Points, in no order, along strands that fork, close into loops and pass close to each other.
Two points are linked if the straight distance between their rows is under 79.3. Some points are linked to none.
<507>: [ 32  -9  29 -20  15  -4  10  23   6  47 -18 -12  -1  -2  -9 -14  41 -10
 -30  20  -8  -4 -20]
<262>: [ -3  -5   3   3  14  38   1 -27  12  -8 -25  -1   5 -33 -13 -24 -14   9
  -4   0 -19   8  27]
<14>: [ 15 -20  57 -33 -18  -2   9  30  43  -4  -6 -15   0 -25  -7  14   6  40
 -59  23   4   5   6]
<706>: [-11  -8 -19  18  44  22  19 -16 -18   2  28 -21  29  15 -19  -5 -13   2
  13   8 -19  -2  -5]
<809>: [ -3 -35 -23  14  -1 -21   3   2 -17  -1 -37   4   9  10 -24  21 -14   0
 -19  11 -22  20 -12]
<601>: [ 34  60 -10 -10  10 -35 -12 -10 -20 -10   6   6 -13   4  -6  31 -32 -16
   3 -13   1 -22 -38]
<202>: [ -8  -9  -6 -10 -45  11   2 -25 -24 -33  22  -9  27  -8  35   1 -22  -1
 -13  -6  30 -37 -15]
<290>: [  1   5   4  -2  20   4  20  24  30  19  -9 -21 -28 -15  -8 -16  11  20
   8  -8 -36  31  29]
<512>: [-10  35 -27 -16 -22  11 -10 -21 -19  -5  17  10  -3  28   8 -12 -27   0
   0   3  16 -21 -35]
<877>: [ -5 -20 -12  22   5 -26  24  14 -30  33   9 -17  -5  12   7  -2  21 -39
  25  15 -10  -4   5]
<280>: [ -7 -15  -1   8   1 -14  19  23   1  21  -8   7  -7 -21 -11   8  39 -27
  27   8 -11  30  53]
<530>: [ 18   9  21 -20  10 -21 -22   2 -20  23 -39   8  -2   1 -15  12   0 -12
 -30  24  19  10 -27]
<450>: [-13  33 -11  14  21  -2 -30 -25 -20 -23   3   2  -6   5  26  12 -34  -4
   8 -33  25  -2 -13]
<556>: [ -8  -8   5   3   1 -17 -11  13 -36  -3   8 -32  12  25  40  31 -43 -20
  13 -53  22 -11 -25]
<431>: [  7 -34  17  22  26 -10  -6  31  22  22 -21   8 -13   6   8  13  65 -21
 -14   6   2  48  18]
<656>: [-25   0 -10 -18 -42 -30  -8   9 -16   8  -3  35 -40  17  21  -4 -49   7
  19  -3  31  -4  11]
<517>: [  4 -17  29  23  20  -6  16  29  17  12 -14 -13 -13 -19   6  -3  19 -14
  32  -5 -28  51  38]
<134>: [ 15  11 -10  -8 -13   6  26  -5  20   4  -1  -3   4 -21  21 -27  35  10
  -3   8 -19 -30  30]
<678>: [-11  10 -41  -6  23 -19 -26 -12   7 -25  16  32 -35  20  -9   4 -45  44
  21 -16  32   8 -11]
<320>: [-34 -22 -20  19  34  -9 -27   0  -4  10  24   4  -7  40 -32 -14  18  39
  12  21  23  -4  -7]
<729>: [ 20  48   0 -34 -10  35  -5  -7  15   5   5 -19   9   0  10 -30   8   5
  12   2  -8 -18 -30]
<182>: [ 31 -52  60  19 -14  26  33  22  39  -6   1 -14  14 -20  -5   5   5  -5
 -35  15 -40 -14  15]
<323>: [  0  30  -9   6 -22   8  14 -10  19  14  16  29 -12   7  11 -32  59 -13
  10  12 -29 -28  21]
<452>: [ 17 -23  48 -10 -39  27  20 -13  28   1   4 -17  13 -27  -2  -5 -34  21
 -42 -24 -38  13   4]
<710>: [ 28  17  15 -34  -2  21  10   4   5  16  -9 -31  20 -23   0 -25   1   8
   4   5 -29  -3 -17]
<862>: [ 13 -12 -47  10   5 -35 -14  30 -17  -4  23  24 -21  38 -28   5  16  -3
  57 -14 -13  25  21]
<268>: [-25  26  -8   3  -4 -24 -27  14 -18   7  16  10 -31  34  26   8 -57  -3
  35  -7  31 -11  -8]
<587>: [-16 -20 -30  32   7 -36 -16  12 -15  -3  28  12 -18  34  21  -3  14  -5
  71  -2   3  29  17]
<529>: [-14  34 -17  12  33   9 -23 -28   7 -25   1 -11  24  14 -15  11  -8  30
  -5   7   2   6 -26]
<247>: [-25   5  46 -13  -8  62 -33 -31  10 -26  23 -11  45 -12  29   5 -12   4
   8 -36  20  14 -11]
<174>: [  4 -31 -24  14 -38 -28  14  30  -6  22   8  34 -33  25  -1   8  58 -40
   2  -4   7  16  24]
<10>: [  9 -22 -46  -2  -7 -31   4  14 -22  15   6  22 -32  35 -20  -7  -4  -1
  28  10  -9   1   5]
<190>: [ -4   2   8 -11   0   2  -5  -4 -31   5   5 -13  19  -1   7  36 -42 -28
 -14 -34  23  14 -33]
<735>: [-27  -6  -5  -3 -36  -2 -13 -13 -28 -14  21 -23  33  18  48  15 -33  -7
   6 -31  24 -13 -11]
<502>: [-16  33  29  -9   0  40 -42 -30   1  -5  12 -20  34 -10  29 -10  -5  18
  -7 -25  32  -2 -22]
<370>: [ 18  -5  53  -9 -14  46  -3 -21  24  -2  10 -12  13 -21   2  -2 -46  20
 -14 -42 -41  26 -24]
<154>: [-18 -19 -31  14 -21 -10  21  18 -10  -7  13  14 -19  -1  -9 -10  28 -25
  25  32   6 -28  44]
<311>: [-38 -15  -6   5  15   6 -34  -4   2 -13  12  -2   0  40 -13 -20 -10  48
   0  25  44 -19 -36]
<361>: [-11   9  49  -5 -18  45  -8 -30   9 -13  13 -10  42 -28  24   6 -48  -3
   0 -33 -12  14   0]
<873>: [ -5 -19 -29  15 -46 -23  26  34   4  -6  15  23 -22  -1   2  20  47 -39
  19  11   2  -9  44]
<559>: [  1   6   5   1 -19  17  14 -16   0  -8 -37   0   7 -39   5  -8 -11  -3
 -25  -6  -2   1   7]
<343>: [  1 -14  19 -11  -7  -1  14  17  36   4 -28  -3 -15 -30 -23 -10  14  20
  -8   8 -29  31  46]
<254>: [-31 -15  -3  -1   0  36 -20 -21  -6 -32  20 -20  30  20  -5 -11 -11  21
  -7  16  36 -22 -46]
<340>: [ -5 -20  -4  30  33  10  30   3 -16   8  12 -31  10   0   7   4   1 -24
  24   8 -22   7   3]
<53>: [ 37  -4 -31  -1  38 -49  -1   0 -11 -12 -12  19 -16  -4 -49  38   3  -9
  10  -6  -4  10   6]
<889>: [ 22  23  -4  -8 -27   0  25  -8 -16  26   7  20  -4  15  -8 -17  23 -27
 -19   5 -23 -31 -19]
<191>: [-11 -26  -7   9  17  44  -1 -23  -4 -16  31 -19  40  14 -18 -14   4  12
   2   4  -6 -14 -25]
<213>: [ 18 -32  37   0  31  22  16  18  24  17 -30 -10   5 -10 -16  -2   5   0
 -40   3 -22  36 -14]
<467>: [ 30  -5   1 -16 -21 -23  18   5 -19  44 -12   0   9   4  -8  -7  31 -17
 -23  23 -12 -23  -8]
<411>: [ -3  -3  43 -20 -23  -3  17  16  41  -4 -32  -6  13 -41 -10   8 -11  23
 -40  15  -9  20  24]
<68>: [-27  25   7   3 -26  -2 -51 -14 -12   0  26  -4  18  40  34   4  -8  15
   2 -11  56 -24 -27]
<711>: [  6  37  -5   1  40  24  -5 -17   2 -35   8  -8  20  -9 -16  21 -30   2
   3 -11  -7  11 -28]
<449>: [ 16 -11  18  -2  -2  18  31   3  40 -25   6 -25  16 -37  20 -23  19  36
 -10  -3 -31 -29  31]
<423>: [  1  24 -22  -9  27   7  14   5   2   4 -20  14 -22 -18 -32  11   2 -11
   6  -1 -11  16  14]
<551>: [-33  46  13  -5 -23  25 -42  -9   2 -14  16 -16  24  18  49  -1   6 -10
  13 -19  38 -20 -16]
<802>: [-20 -16 -17 -11 -51 -32   3   0 -20 -14  -4  24 -14  -9  13   0 -29  12
  -2  16  32 -32  12]
<145>: [-29  17 -15  -6  19 -29 -37   5   2 -11  20  16 -24  32  28   3 -60  38
  28 -12  42   6  -6]
<8>: [-20 -21  19  35  12  12  14  -6  14 -17   3  -3   4 -28  28 -21  30  -9
  34  13 -21   4  58]
<460>: [ 15  34  -2  -3  34  10  12   0  -5 -10 -24  -9 -14 -28 -25  23 -27 -11
 -11  -7  -2  17 -26]
<611>: [  6  -2 -18  -8  -4  -5  12  17 -10  29 -22  24 -25  -8 -27  -3  25 -24
  -3   6   3  15  26]
<317>: [  2  -3  -3 -13 -17  31  19 -31  -4 -27   5  -5  36 -33  14  -9  -2   6
 -16 -10   3 -27  -1]
<355>: [ -6  -2 -54  -5   1 -25  -8 -11 -19  -2  -3  19 -18  24 -12  -9 -24  23
   8   4   7   2  -3]
<703>: [ -7 -10   9  24  38  36   9 -20  19  -3   5  -3  -1 -22   4 -33  17  12
  16  -8 -25  17  40]
<785>: [  4  17  -5  -8 -14 -44 -19   6 -30  16 -26  13 -12  17  -1  26 -29 -11
 -12   1  19   8 -25]
<436>: [  7 -39  35  17   1   9  25  11  20  -2 -28  -7  14 -14 -14   4  14 -18
 -28  26 -21   3   9]
<632>: [ -5  23   5 -11 -16  11   0  -3  -7  -3 -21 -14  19 -22  23  13 -27 -15
 -21 -26  14   4 -15]
<860>: [ 20  56   6  -3 -17 -20 -19   7 -14  16 -16  10  -9  10  26  28 -16 -32
  -7 -26   8  -2 -35]
<410>: [-15 -14 -38  -8 -29  -7  13  -8 -14 -23  10  13  -8  -2  -4 -14  -4   4
  -1  26  19 -37  25]
<314>: [-17   8 -35  21  38  15  -9 -12   1   0   9  11 -14   9  -8 -16  30  -2
  27   5   1   1  16]
<514>: [-13  24 -12   8  -6  14 -16 -21   8  13  12  16  -4  26  -5 -34  50   9
  -2  25   6 -34  -4]
<94>: [-25 -25 -20  34  44 -32 -21   1 -11   5  36   3 -15  39   4 -10  18  22
  50  10  16   7  10]
<378>: [ 17 -12  -4 -13 -36 -36   8   8   2  -6 -15  39  -2 -24  -6  20  32  -4
 -43  17  20 -25  21]
<438>: [  3 -48   8   9  10  -9  10  25   8   6 -34   2   0   3 -18  13  49 -18
 -28  31   3   9   8]
<694>: [ 29  33  26 -31  -1  -8  -6  10  -8  30 -30 -12   5 -21  -5   2  -9  -5
 -10   1 -11   6 -33]
<80>: [ 38  36 -25  -7  11 -55 -16 -10 -15 -16  -7  35 -41   7 -33  32 -18 -13
   9  -4   2  -2  -9]
<598>: [ 31 -21  34  -8  52  -8   6  34  19  34 -17 -24 -22  -6 -12  -7  23  11
 -30   1 -17  21 -12]
<604>: [ -5  46  -9 -15 -23  38  -7 -19  19  -5  12   9   9   8   8 -25  32   3
   2  17   7 -35 -19]
<65>: [ 20 -29  35  -1 -20  22  31   3  41 -18   4 -30  17 -23  -2  -8 -15  25
 -21   1 -51 -10  17]
<804>: [ 20 -27 -16  29  50 -26  16  12 -12   3  -3   8 -11   1 -39  30   5 -20
   8  -6 -16  31  10]

A piece is two or more points that can be reached from each other along the links. Count, over all rows, the pieces, the separate loops (a circle has one, a figure eight two, a Y none), the forks (points with three links) and the tips (points with one).
pieces => 4
loops => 1
forks => 3
tips => 9

Name the points in between on the shortest way along the links from the first point to the second, in order.
<213>; <530> => <436> <182> <65> <449> <134> <323> <514> <604> <729> <710> <694>
<154>; <311> => <410> <802> <656> <268> <145> <678> <355> <10> <862> <587> <94> <320>
<411>; <529> => <343> <290> <517> <280> <611> <423> <460> <711>
<323>; <68> => <134> <449> <65> <452> <370> <361> <247> <502> <551>
<804>; <710> => <53> <80> <601> <860> <785> <530> <694>
